Each row is a point on a landscape with many valleys, with its height.
A ball rolls from a point to whichever of its 2 nearest points has the largest drop for the distance, and stops where none of them is lower. Distance is the straight distance between rows; heights are no part of it.
fari height 402: [118 168  92 124  95 150  84 144 164 111  65 146 188  75 107 138 125 124
 135 133 188 135 130 163  85 101 207 105 152 143 121 150 101 169 156  64
  86 130  87  39 129 111 128 102 164 114 119 156]
zavuf height 428: [136 141 109  96  93 145 129 128 157 100 167 109 136  87 122 128 118 153
 164 111 160 105  75 141 111 115 210 112 157 136 125 131 147 104 197 137
 148 159 115  70 175  76 145 121 176 150 162 117]
kofar height 468: [160  69 166 119 121 106 169 114  78 131 113  96  66 160 114  90  98 137
 115 140 118 115  95 170  87  95  94 116 116 154  98  72 136  74 150 122
 100 145 163 105 108 128  88 112 153 148 168 135]
Teze height 210: [110 153 132 113 147 168 159 141 134 112 183  84 139 120 117 114  87 137
 101 100 100 118 176 108 137 145 159 129 134  63 117 168 111 119 166 142
 147 164 117 127  99 137 170 126  64 154 123  63]
sepet height 135: [ 93 109 175 102 144 121  76 133 127  82 165 130 190  96  99 124 162 144
 167 142 121 109 122 123 100 116 115 144 104 135 156 105 130  87 170 147
 149 173 136  77 140 104 142 133  97  79 215 145]
sef height 227: [103 132 118 120 102 151  95 122 151 119 145 114 118 100 118  75 112 146
 148 128 136 128 133 114  89 135 136 115 113 110 115 138 114 153 136 120
 153 154 131 118 122 148 122 121 105 144 141 110]
duv height 184: [132 106 138 104 148 160 181 117 112  97 136  66  96  88 105 115  86 159
 124 112 115  87 139 145 119 112 160 140 151  81 108 150 140 109 184 124
 152 184 141 137 131 130 148 116  60 178 157  43]
mafi height 275: [116 177  69 149  98 158 137 150 126 153 170 149 116 180 136 135 168 116
 112 140 146 180 154  93  86 180 154 122 128 166 129 143  79 144 157 142
 138 139  98 103 145 141 146 135 223 130 101 145]
san height 347: [196 147 106 165 164 222 221 121 127 140 151 125 149 120  72 143 134 132
  45 129  83 105 177 126 101 119  97 120 125  97 161 151 123 108 131 128
 118 175 122 143 120 194 146 108 111 111 133  99]
piti height 370: [170 151  99 102 111 145 177 142 169 136 111 112 107  98 133 160  97 163
  96 103 133  58 101 134 127 101 187 129 155 111 135 168 183 158 150  87
 140 128 141 136 172 141 144 125 164 143  90  82]
geki height 414: [126 153  98  97  94 156 118 135 163  86 103 121 163  66 105 128 110 146
 142 124 158 100 111 154  91 105 210 109 135 126 141 132 133 139 167  82
 115 168  94  61 149 112 131 114 150 125 140 130]
sazir height 136: [119 153 147 134 118  81  73 126 159 177  79 167 138 126 166 135 101  65
 148 141 154 129 134 145 142  85 103  92 147 142 119 138  99 167  99 110
  81  88 143 105  80 130  95 122 109  95  83 177]
Sedo height 461: [ 71 130  53 115  69 129 134 119 156  40  89 161 149 103 126 113 154 135
 148 107 169 173 124 134 134 157 204  96 139 128 102 104 106 142 141  88
  80 145  40  73 147  90 137 132 134 191 110 116]
zito height 168: [117 112 152 135 123  90  68 123 133 188  86 114 108 105 148  82 113  98
 159 142 147 117 113 145  93  97  84 111 137 141 117 115 126 143 100 108
 139 121 154 137 102 141  98 134 103 101 120 160]
pida height 652: [111 136 124 135 101  96  53 125 117 166 155  89  87 131 133  81 118 117
 178 135 158 132  92 147 105 135 119 146 101 184 103  63 124 120 141 126
 167 100 127 102 137 103  93 122 170 111 165 198]
rolu height 396: [169 121 135 156 129 159 172 114 125 161  62 147 119 126 140 110 128 122
 103 137 110 123 171 138 117  95  73 111 120 142 120 142 113 151  56 102
 107 130 125 181  94 198 101 135  93 115 109 118]
saked height 445: [147 100 163 151 156 163 122 143 107 146 124  97 138 112  86  96 133 136
 126 151  99 116 152 136  85 107  71 126 114 120 146 115 115 100 128 140
 139 172 164 130 113 162 109 125  94  94 177 129]
tef height 325: [118 102 167 148 170  57 107 130  61 141 114 128  97 159 131 166 145 109
 147 149 122 162 105 137 157 151  89 156 106 150 131  63 147 104 112 159
 120  81 139 156 117  86 108 138 114 119 140 197]
lil height 297: [197 121 161 125 177 167 166 139 116 108 118 136 155  90 101 216 110 160
  77 128 102  70 148 142 147 101 131 139 136 102 192 148 187 122 123  99
 125 139 150 141 135 156 141 121 126  64 136 112]
pob height 603: [158 116 163 144 131 112 112  99 137 191 156 145 147 178 133 143 156 101
 127 161 126 134 108 134 125  83  75 131 119 194 175 109 127 113 133 163
 141 140 172  93 146 157 119 146 226  81 154 211]
tivi height 631: [129 139 143 149 129 115  87 131 113 185 157 100 107 162 125 120 143 117
 167 161 154 153 109 128 106 131 107 136 123 188 132 110 103 114 161 163
 150 119 132  99 146 124 118 127 214 116 137 186]
vali height 437: [104 134  70 133 107 168 190 133 142  81 107 113 133 106 126 116 110 122
 119  99 122 149 138 128 115 143 194  99 187  95  99 164  96 146 192 101
 126 180 103 121 142 129 160 125 103 195  84  39]
Kun height 395: [123 157  79 118 139 184 132 105 185  79 108 162 192  61 151 143 111 135
  78 120 137  79 118 119 134 135 193 109 183  83 187 196 160 171 159 102
 136 178 123 112 157 114 176 143 151  94 113  68]
nuko height 266: [121  99 123 130 141 132 142 105 130  74 112 195 191 147 125 197 179 115
 120 135 120 152 135 103 154 134 102 137 130 112 190 134 142 110 119 157
 112 137 121 136 125  90 147 134 131 117 143 129]
kagi height 559: [105 113 159 158 147  96  75  80 152 166 135 179 191 153 174 136 149  80
 151 155 134 129  86 115 152 104  54 101 163 134 176 152 137 121 106 192
 144 145 188 118 124 118 144 160 145  90 135 153]
kifo height 326: [198  92 147 121 153 151 205 143  92 100  95 121  97 133  94 187 122 168
  76 135  95  89 118 142 122 120 128 142 125 125 147 111 188 108 127 103
 102 129 142 154 145 140 118 110 149 124 142 115]
moki height 429: [145 114 174 114 155 128 133 138 105 133 205  82 149 177  92 136 130 152
 104 137 106 114 113 119 139 116 105 157  95 130 153 112 137  55 159 181
 134 137 167  96 133 113 143 137 165 105 184 158]
Dazot height 353: [130 146 131 114 119 125 133 108 180 177 190 131 157 154 175 123 129 126
  95 112 113 101  84  95 146 116 112 116 138 129 149 171 149 140 117 165
 144 115 176 138 140 141 146 162 179 117 113 123]
bibo height 182: [ 97 146 112 123 104 131 105 114 144 107 154 163 187 146 118 146 154  97
 159 145 151 159 109 109 100 126 138 108 145 149 152 136  92  97 184 157
 127 156 115  62 123  86 149 132 178 131 148 155]
Muped height 224: [139 106 123 140 152 157 100 147 115 100  40 156 133  72 101 179 171 164
 154 149 127 143 168 129 127 143 156 145 140 134 165 125 148 171 100  86
 124 122  84 171 165 134 125 116 127  83 128 140]
dadi height 350: [152 180 109 132 122 132 164 125 165 169 176 154 149 192 168 138 146  97
  67 114 107 137 167 119 140 139  79 125  73 138 129 153 115 166  49 136
 112  83 115 175  96 195 123 164 160 114  97 134]
toka height 92: [131 114 131  84 128 103 150 132 114  52 105 119 111  99 113 181 123 171
 146 105 131 114  99 146 171 122 200 140 139 109 117  87 174  90 151 105
 114 118 103 133 160  62 115 109 116 165 147 127]
mibe height 489: [140  78 172 134 144  99 165 142  61 146 139  59  52 166 116  99  91 142
 117 123 114 150 107 157 136 132  95 154 103 125  76  75 139  72 144 130
 116 104 152 149 114 117  94 119  95 163 152 122]
Firef height 580: [134 101 174 143 152 111  92  89 137 152 149 154 176 138 135 140 164 119
 136 159 121 118  97 121 134  93  59 139 122 157 191 120 147 109 113 164
 151 150 187 109 148 144 137 156 159  63 165 171]
minuv height 235: [111 200  96 125 138 165 117 144 157 137 193 103 140 124 133  94  76 129
  81 100  95 138 193  78 141 164 164 133  82  75 101 188 101 166 114 125
 146 141  94 124  85 160 157 145  66 144  92  87]
pel height 269: [185 115 158 130 173 171 126 150 107 136  79 120 139  64  88 190 131 167
 110 143 100  94 173 129 117 111 134 155 118 119 176 128 158 151 105  76
 137 136 118 150 143 179 124 110 102  52 142 132]
pegu height 475: [ 76 167  69 104  65 130  79 142 138  77 137 144 121 108 128  95 122 129
 162 120 164 166 150 109 106 164 199 118 118 150 100 110  96 152 148  89
 125 137  46  71 128 111 131 107 134 151 129 135]
lubul height 139: [153 107 154 122 132  95  82 120 146 108  87 157 147  81 112 165 154 143
 168 138 130  89  77 139 139  92 134 142 120 163 157  74 178 141  94 124
 145  97 116 113 177 106 124 136 159  77 169 199]
sabin height 363: [ 82 138 129 114 118 101 108 148 111 133 231  85 100 171 133 109 106 113
 155 108 141 166 110 106 159 167 139 145 125 112  85 115 101  89 178 161
 142 108 118 104 110  74 140 117 125 169 132 111]
gomun height 220: [148 123 190 114 185 117  79 120 128 130 126 105 141  71 138 147  98 161
 148 123 107  74 114 124 178 126 143 171 140  71 143 174 170 152  92 127
 177 118 176 183 148 125 141 150  46  92 121  98]
Ninu height 262: [142 190 125 121 142 156 147 159 152 173 159  95 131 147 136 108  77 107
  57 100 114 113 197 126 133 121 124 121  70  97  93 171  87 154  80 108
 113 106 109 137  68 205 119 121  66 145 100 109]
vukes height 329: [124 199 120  93 126  98  91 132 189 108 167 165 165 114 173 180  99 121
  94 105 132 106 127  98 172 135 197 124 111 101 155 163 163 164 107 114
 120  81  96 116 113 101 151 148 140 102  94 141]
kosit height 277: [107 103 150 115 137 134 135 107 141 120 208 108 165 146 150 114 127 129
 133 114 111 115  94 110 153 145 129 126 156  85 137 173 127  79 177 199
 143 159 173 117 126  81 175 147 117 155 147  87]
rase height 186: [143 101 192 149 186  99  76 128 104 185 134  85 147 110 141 115 104 145
 123 128  99  99 132 137 173 114  89 165 109  85 123 152 162 132  48 130
 161  99 170 189 123 145 126 185  37  77 122 126]
mul height 282: [ 78 102 149 125 146  59  50 119 116 138 141  93  95 117 144  63 115 144
 158 113 120 147 113 116 153 166 114 177 110 107  93 108 160 146  73 126
 170  87 134 176 137 107 112 177  53 124 131 133]
vav height 104: [129 137 126 136 118 111 142 134 146 146  81 166 162 148 144 164 126  85
 125 136 152 129 128 146 129  75 119  81 146 135 133 147 109 118 130 126
  60 121 143  90  85 113 112  99 135 122 102 155]
zetum height 127: [132 101 115  90 116 125 162 134 111  75 131  94  63 108 105 120 115 186
 136  98 132 115 107 154 132 146 169 150 105 126 110  85 166 123 135  98
 131 126 109 144 163 127 105 112 118 175 150 109]
tunaf height 371: [168 162  95 138 118 171 162 142 140 160  71 149 106 117 143 139 132 127
  84 129 128 122 193 137  98 117 128 112 111 132 120 150 105 192  82  67
 114 123 104 171 124 224 112 110 130 113  83 116]
foleg height 400: [132  98 173 115 142  96 110 126 103 147 188  82 114 168 101 109 122 165
 115 132 121 119  92 130 138 120 105 175  86 155 127  84 167  90 119 164
 160  99 155 125 154 121 117 147 178 127 172 160]
nubu height 321: [141 150 114 147 142 155 164 139 148 176 194 113 138 192 139 114 130 124
  78 118  89 132 150 104 134 152 101 140 109 117 119 165 118 145  83 162
 142 102 145 163 116 173 147 158 148 133 106 105]
bazes height 209: [120 110 126 125 129 159 196  71 162  97 121 166 173 139 163 122 126 117
  79 103  86  97 138 117 154 105  83  96 128  80 135 158 119 109  87 159
 109 155 148 142  73 159 134 146  69 161 127  84]
tufe height 449: [ 87 117  65 124  66 149 183 107 158  69 101 152 159 112 137  92 149 130
 138 104 159 159 120 141 106 127 165  88 166 122 115 137  94 137 160 104
  81 179  86  85 138 124 151 120 136 188 101  73]
sani height 384: [176 125 143 140 125 169 163 116 140 162 143 128 148 164 132 108 141 131
  67 139  91 131 177 126 118 120  48 138  73 142 153 109 125 159  26 124
 114 122 125 169 102 226 106 157 150  87 138 136]
bavoz height 403: [ 73  99 142 126 103  67  81 117  99 121 149 102  94 121 143  66 100  95
 177 114 150 167  90 142 126 125 106 116 135 140  78  76  99  77 173 123
 132 121 137  85  92  70  81 106  82 149 160 147]
Lezab height 388: [163 126 103 108  94 114 154 145 148 126  75 155  84 137 134 165 145 148
 114 117 151 113 110 145 135 121 142 126 108 160 117 100 167 157  86  89
  99  92  93 138 155 142 114 118 194 143 107 160]
Fabe height 352: [135 174  65 130  99 162 166 144 159 143 117 130  93 121 148 107 119 148
  82 108 119 140 172 115  91 159 154 124 106 115 113 145 102 192  92  83
 135 146  96 158 147 212 135 113 123 156  84  89]
Vuf height 469: [158  66 180 151 154 140 132 130  79 110  73 113 118  93  77 122 162 148
 148 166  98 124 125 160  76 109  81 138 139 144 158  94 146  99 149 135
 119 175 157 142 148 144 110 122 109  96 177 123]
gad height 195: [106 133 150 125 123 120  40 119 135 155  82 107 109  72 137  66  93 125
 172 142 132 114 156 137 102 102 122 119 122 123 114 131 113 179 114  95
 153 137 132 128 110 162  94 121  68  97 129 132]
Veg height 508: [ 99 150 111 174 126 135 112 117 130 139 163 173 159 187 130 125 171  95
 142 149 107 173 166  62 125 167  84 124 135 130 137 177  95 144 110 182
 148 140 112 145 103 127 162 144 142 127 100 128]
Pire height 239: [150  97 164 155 172 182 144 111 123 136 184 128 192 171  97  90 148 142
  57 128  80 116 156 118 157 123  47 161  83 108 156 125 135 112  58 183
 140 129 151 161 113 170 148 180 102  90 174 108]
kese height 193: [130 109 116 124 109 173 172  89 146 118 155 131 143 136 122  84 151 145
 100 124 125 121 125 110  98 134 105 120 135 122 142 140 111 118 130 155
 135 181 149 125 136 158 138 145 160 158 144  93]
guzib height 383: [163 154  88 119 120 170 169 121 171 112 126 137 160  77 127 167 123 161
  88 113 143  67 101 132 117 109 190 117 152 106 183 167 199 143 152  99
 138 155 133 106 185 120 153 146 191  97 109  84]
zezot height 538: [120 154  94 129 112 109 117 174  92 179  77 127  65 150 147 114 110  79
 146 134 165 152 176 158 123 143 131 112 121 167  74 111  60 163 135  84
  91  87 114 139  93 132  92  83 127 150  81 160]
bifos height 478: [ 68  99 135 155 130 105  70 134  61 100 171 102 101 147 100  78 170 130
 196 148 125 191 145 105 109 195  98 180 112 141 113  96 108 108 133 149
 175 142 111 149 147 111 128 152  92 126 171 113]
sug height 86: [135 116 137 126 129 127 168 137 102 113 136 134 117 192 109 147 131 114
  98 146 122 160 145 116 112 137 107 123  90 146 129  92 112  84 145 137
  95 146 117 115  93 133 124 111 161 147 144 154]
Nim height 385: [ 85 105 135 138 110  95 131 129 109 155 180  85 100 170 146  64 108  83
 152 116 141 172 110 128 129 129  92 105 133 129  79 119  83  74 178 164
 130 139 157 104  80  96 107 125 110 170 133 108]
siz height 351: [192 116 125 123 125 156 179 150 116 158 100 107  88 103 100 161 113 177
 111 137 136  81 112 146  93 113 139 129 144 137 144 126 185 148 137  99
 132 133 149 138 172 164 126 110 172 116 124 104]
falod height 368: [130 144  74 103  97 110 138 128 159  85  81 169 130 107 134 173 137 148
 114 109 152 122 132 137 155 130 189 122 110 131 135 104 168 174  81  75
 100 100  73 126 152 119 104 131 150 140  98 158]
doni height 517: [117 149 123 138 122 118 100 169  87 139  78 129  94 135 116 155 126 108
 160 150 176 169 168 151 113 149 141 118 112 170 113  88  90 134 145 107
  94  87  85 108 105 117 100  82 135 126 119 189]
vuba height 349: [115 177 100  72  95 103  89 122 171 100 121 141 119  98 165 147  93 150
 110  90 139 115 139 109 156 121 205 124  97 122 120 131 150 168  90  78
 128  87  82 114 130 122 110 128 111 136  99 148]
Noze height 408: [135 136 104 132 161 197 150 113 138  68  61 157 197  62 120 176 125 152
  94 108 122  89 154 139 148 125 177 112 186  78 177 190 156 142 163  95
 116 177 122 134 151 102 160 131 102  98 112  62]
risur height 307: [104 131 145 118 137 111  82 114 137 126 190 124 148 137 137 121 143 129
 177 128 132 124  70 105 147 162 141 151 157 112 147 162 149 114 159 187
 181 132 152 129 167  59 172 142 138 120 135 117]
ranal height 306: [174 141 109 122 120 163 194 138 144 183 107  96  93 127 120  96  83 110
  70 115 129  76 159 159  83  75 105  98 118 131  81 148  95 129 133  94
 117 150 167 115  87 201 109  95 112 152 118  85]
dif height 160: [135  95 130 109 129 148 158 123 109 106 105  73  72  86 113 108  92 184
 122 101 106  96 132 141 131 120 149 157 128  90 101 135 151 136 120  94
 149 152 141 173 142 159 115 121  63 181 134  63]
kat height 90: [115 121 135 117 140  79  81  97 151  98 138 181 175 112 130 160 172 124
 176 132 134 126  73 122 150 102 130 144 125 157 156  92 164 114 117 164
 149 112 123 100 168  63 139 145 167 106 182 195]
zod height 533: [ 97 121 135 151 145  99 120 118  89 148  74 102  85 108 150  93 102 114
 147 126 105 156 158 131 161 130 113 126 150 106  81 132 105 114 103 106
 125 103 135 191  93 128  96 121  24 170  87 103]
Gab height 340: [ 91 134  98 116  90  88 105 111 168 128 136 143  83 126 174  85 130 131
 158 110 135 148  94 103 150 162 142 120 137 133  95 124 141 172  96 125
 148  98 107 155 149 111 125 139 141 164  85 124]
Duve height 492: [ 98 146  89 119  84 122  96 142 115  85 108 134  93 120 113 119 142 136
 176 130 173 165 134 137 109 150 161 128 106 178 104  60 105 140 132  92
 124 117  56  95 142 113 112  95 157 145 147 175]
foler height 206: [146  98 132 130 161 198 137 108 147 113 160 128 185 111 100  94 142 159
  81 125  85  91 168 125 134 127  70 162  83  86 169 127 138 143  52 142
 155 152 140 166 127 190 135 164  69  94 167  94]
bap height 323: [183 137 137 148 146 175 210 124 146 177 136 109 135 121 115 122  89 114
  62 116  89  61 148 133 121  84  94 100 142  94 119 178 121 110 133 129
 115 157 179 129  98 193 132 105  97 142 116  79]
rin height 423: [ 70 127 123 151  94 101  76 134 101 125 107 115  92 104 134  80 127  97
 210 141 164 181 111 144 114 143 141 112 184 154  85 105  90 132 173 118
 130 119  93 103 125  72 107  98 103 142 115 126]
sero height 416: [173 123 167 130 126 161 119 143 129 173 127 124 140 121  98 126 112 125
 100 148 115 106 165 135  86 104  71 128  80 152 158 117 122 140  88 113
 120 133 152 110  95 210 113 125 148  67 153 158]
Tovog height 336: [ 80 138 144 121 125  79  61 112 145 153 213 107 132 158 156  96 119 122
 157 117 141 124  81  93 156 145 129 147 124 124 112 130 135 116 139 179
 160 106 159 100 130  78 142 153 144 138 139 149]
Pimi height 228: [ 89 162 105 133 104 118 105 119  94 113 203 141 134 186 108 131 165  96
 158 148 156 211 145  92 102 175 139 145 121 167 130 104  73 108 193 160
 140 135  89  82 118  99 153 127 190 147 140 159]
vezep height 474: [ 67 132 102 165 116 110  93 126  86 115 124 172 115 150 123 128 159  95
 175 154 136 191 157  83 129 182 104 125 141 135 123 124  91 139 126 144
 122 122  86 143 104 108 137 133  98 141 102 144]
Rokel height 181: [140  98 133 119 139 109  96 113 129  82  47 167 143  62 115 175 175 167
 173 127 127 110 124 136 149  97 149 148 134 143 164  99 177 167  87  86
 133  99 107 153 181 109 113 135 128  76 147 162]
dob height 407: [194 131  90 112  95 128 180 157 139 141  54 144  97 137 107 163 136 128
  98 130 175 102 117 187 101 105 165 118 123 183 114  87 144 147 129  64
  73  95 101 108 155 133 112  93 216 131 114 169]
paz height 171: [125  88 127 124 156 189 181  82 130  66 116 153 159 112 117 115 152 150
 103 108  80 101 162 118 145 146 111 153 104  79 162 138 142 127  78 134
 150 169 133 183 114 163 140 145  53 137 151  82]
meru height 366: [116 157  99 135  85 109  92 114 180 173 131 141 118 144 173  78 130 105
 148 126 163 135  92 117 107 118 140  95 154 164 106 145 106 162 124 135
 139 111 137 116 146 130 131 130 202 132 102 144]
tefu height 378: [185 129 151 126 123 121 129 114 160 192 142 136 128 115 149 154 137 144
 129 142 137  75  66 128 137  84 106 128 157 152 159 143 178 134 122 146
 157 116 178 139 174 144 136 153 209  88 117 142]
dek height 422: [135 136 104 147 146 197 152 128 134  92  74 136 138  74 109 149 123 146
 106 121 110 129 171 118 118 141 180 117 170  89 151 181 115 153 148  97
 124 175 102 150 140 131 151 117  88 141  98  71]
fubiv height 331: [122 176  63 138 113 129 158 164 146 137 131 117  79 139 156 107 114 120
  93 100 118 151 150 107 130 175 179 111 136 112  75 181  88 187 139 103
 145 110  99 169 143 166 150 106 114 175  49  73]
Riro height 446: [ 73 139 115 154 115 107  77 144  66  99 142 127  88 129 108 107 142 115
 213 149 140 214 153 109 115 188 132 136 151 146 105 115  88 124 172 129
 143 134  74 129 125  90 129 108  94 142 128 120]
mora height 44: [163 130 113 126 131 141 220 145 126 128 117 142 135 184 125 146 123  87
  46 123 119 125 151 145 100 106 116  87 110 129 109 135  91  81 145 137
  73 149 141 105  74 156 121 101 160 154 125 116]
liko height 308: [118 177  68 158 114 127 163 176 129 142 132 142 102 161 147 143 150 107
 122 123 136 179 130 100 113 190 186 101 164 134 102 176  88 153 173 132
 127 109  90 146 147 110 162 114 174 150  55  98]
duri height 447: [149 105 120 130 101 109 171 143  95 138  90 110  53 157 119 114 124 114
 149 125 165 145  91 163 110 119 130 118 145 183  87  74 116 102 175 110
  99 115 126 114 133 102  93  80 180 171 127 145]
kalen height 128: [124 112 100 101  80 141 192 114 121  89 181 132 121 177 122 112 147 119
 105 119 142 163 118 117  93 138 146 112 109 164 121  85  89  68 182 142
 112 171 105  76 116 127 135 130 189 173 148 128]
dib height 511: [127  95 154 151 170 117 129 152  58 120 125  77  89 146 109 114 110 143
 130 130  98 152 141 137 164 152 109 164 116 106  93 106 126  86 113 137
 135 105 132 188 113 117 105 126  46 157 126 109]
siges height 426: [174 100 128 126 108 131 168 145  94 128  22 120  76 120  93 146 122 128
 138 150 163 118 112 188  99  92 147 105 162 166 105  92 128 130 162  74
  67 121 114 107 140 129  94  68 168 143 120 140]
vipit height 515: [ 95  77 157 165 154  99 105 112  53 115 168 110 131 188  96  83 178 118
 153 163  93 188 137 118 117 160  54 171  97 152 126  69 104  77 140 179
 142 139 133 129 128 109 139 160 125 128 181 146]
Tofi height 260: [127 138 141 133 150 140 123 140 124 141 131 119 122 121 121 152 122 138
 142 128 118 122 141 128 126 142 134 145 139 111 141 149 143 144 128 136
 145 117 128 148 130 129 131 126 108 125 112 124]
fedat height 399: [183 120 153 136 136 109 133 141 121 198 123 105  80 153 140 162 128 127
 131 146 143 106 100 150 128 113 102 142 116 178 140 106 163 139  87 136
 131  77 156 162 153 150 118 139 202  88 109 173]
lev height 97: [ 98 108 171 116 161 126  63 138 109  88 100 120 164  57 108 133 133 140
 196 148 120 107 141 144 116 122 146 137 152 117 154 135 126 113 165 127
 149 159 139 105 146  90 127 112  62  85 163 125]
mima height 252: [127 102 142 102 133 122 154 115 152 106 130 127 151 104 145 136 103 140
 136 114 137  75  78 143 146 102 139 107 169  93 136 156 154  94 163 155
 117 159 176 111 135  89 148 124 110 154 140  85]
Gaf height 552: [117 135 112 151 127 100 163 155  85 163 104 112  61 172 156 114 111  92
 120 117 123 161 150 135 155 146 111 123 133 124  61 126  85 124 120 122
 111  80 126 180  84 142 101  92  79 182  69 123]
gikag height 62: [108 132 125  89 116  87 149 133 139  84 101 139 136 123 131 165 100 123
 139  91 152 124  89 147 186  85 177  99 157 111  93  97 135  91 171 116
  81  89 124  88 113  54 116  94 105 180 130 143]
fufu height 285: [160 154 118 118 119 134 154 164 139 191 146 105  94 178 138 100  94  75
  78 123 134 109 173 158 103 103 107 107  73 136  75 135  75 144 104  96
 104 105 158 121  67 188 101 104 124 143 101 129]
gime height 289: [165 170 140 131 153 147 164 175 125 178 148 102 114 141 121 178 106 138
  83 121 108 120 149 122 148 142 138 138 116 109 134 158 142 143 106 124
 136  97 133 171 114 157 138 128 121 119  91 114]
mon height 312: [ 91 122 118 136 118  61  85 117 114 141 113 136  66 118 169  93 137 138
 176 113 142 164  97 128 156 162 116 152 136 132  99  92 152 153  82 116
 155  75 110 187 151 102  95 151 103 145 110 154]
Dad height 161: [118 120 103 111  91 151 186 113 143 138 207  94 130 188 128  96 145 136
  87 107 116 135 122 100 114 140 138 126 118 126 110 130 100  86 174 163
 138 155 153 118 129 146 136 141 194 177 134 103]
rures height 536: [104 144 126 166 123 110 122  94 151 158 139 190 172 178 168 143 160  76
 145 143 130 158 116  97 138 130  75  99 169 125 150 180 101 125 124 191
 124 125 154 138 108 107 158 143 154 135  88 134]
Kigu height 226: [109  99 105 120 109 165 149  80 157  77 147 171 179 144 133 123 182 137
 132 135 125 137 128  98 113 159 104 127 128 112 176 143 133 114 133 165
 141 180 130 135 148 122 159 158 153 127 144 113]
Benir height 225: [137 127 185 149 178  94  80 161  89 164 142 107 141 137 129 153 122 138
 135 146  99 145 143 125 180 153  78 184 101 120 139 124 156 142  45 148
 146  61 140 196 120 146 126 178  77  73 115 152]
figu height 26: [112 127 147 126 142  84  92 124 131 100 100 146 155 102 121 176 129 121
 185 124 159 131  62 153 178 103 170 104 193 115 127 120 140 108 169 159
 109 100 124  95 164  30 143 113 113 133 139 151]
dezi height 509: [143  71 152 168 155 137 148 130  62 116 111 114 104 160  74 120 185 139
 147 173  94 175 148 129  81 165  65 162 102 176 154  81 114 106 144 164
 126 163 123 151 143 142 122 125 150 113 175 145]
kab height 271: [126 130 164 182 172  97  98 156  77 193 148 108 106 175 126 155 130 114
 142 160 128 172 146 118 159 166  66 171 107 148 122 102 132 136  81 165
 138  65 126 177 106 134 129 171 120 100 114 171]
muza height 387: [108 180  98 123  88 146  55 139 185 126 116 177 175 100 149 110 125 106
 147 147 167 141 124 117  92 123 160  92 148 147 129 168 101 186 135 109
 117 129  99  62 130 115 146 122 178 106 101 140]
gupo height 147: [ 87 125 152 109 135 127 103 107 136  68 185 173 209 125 124 144 156 106
 148 142 130 119 113 108 118 118 122 124 122 127 177 124 115  68 178 181
 132 175 139  61 120  79 155 138 127 106 194 151]
Vez height 304: [118 159 137 112 146 116  82 130 154  96 157 187 198 107 163 188 138 120
 122 124 125 120 135  97 171 132 139 125 121 103 185 163 154 137 105 147
 126 117 123 110 115  94 154 138 113  71 131 152]
nevi height 61: [121 129 155 117 156 113  80 133 132  80  61 144 180  51 111 168 133 139
 202 139 141 113  98 160 158 108 176 114 188 105 146 150 152 129 175 124
 130 133 115  99 168  51 145 108  95 103 147 125]
didap height 232: [118  94 129 103 124 114 186  80 168 112 109 154 139 120 177 122 110 124
  98 104 117  82 101 131 159  86 110 100 145  91 120 149 154 105 114 152
 102 137 180 140 101 124 126 138  97 178 126  89]
Dopu height 251: [107 141 164 104 155  92  36 125 145 117 162 107 114  84 153 104 104 168
 158 117 106 106 121 101 177 147 156 176 120  81 110 156 162 167  89 124
 181 100 143 164 144 111 134 151  63 113 125 112]
gur height 365: [152 108 164 114 147  66 120 131 111 153 126 115  80 149 126 145 115 131
 133 137 130 118  82 143 155 122 112 160  98 158 116  64 172 107  96 137
 130  66 143 134 133 115  93 133 158 123 147 191]
pudi height 76: [151 114 146 131 128 117 185 129 127 161  83 155 119 171 146 136 115  73
  94 132 128 106 125 156 131  81  86  75 135 128 106 143 101  98 143 120
  69 123 177 124  68 145 101  93 114 147 106 138]

Two balls start at each pair of points below. Name the first point that both come to, or write -.
vipit, kofar: -
Gaf, ranal: -
sero, tefu: nubu
tunaf, bap: figu
Dazot, rures: -

Where does a ball stop that starts at each point below?
rolu: figu
dezi: mora
dob: mora
Ninu: figu
tivi: paz
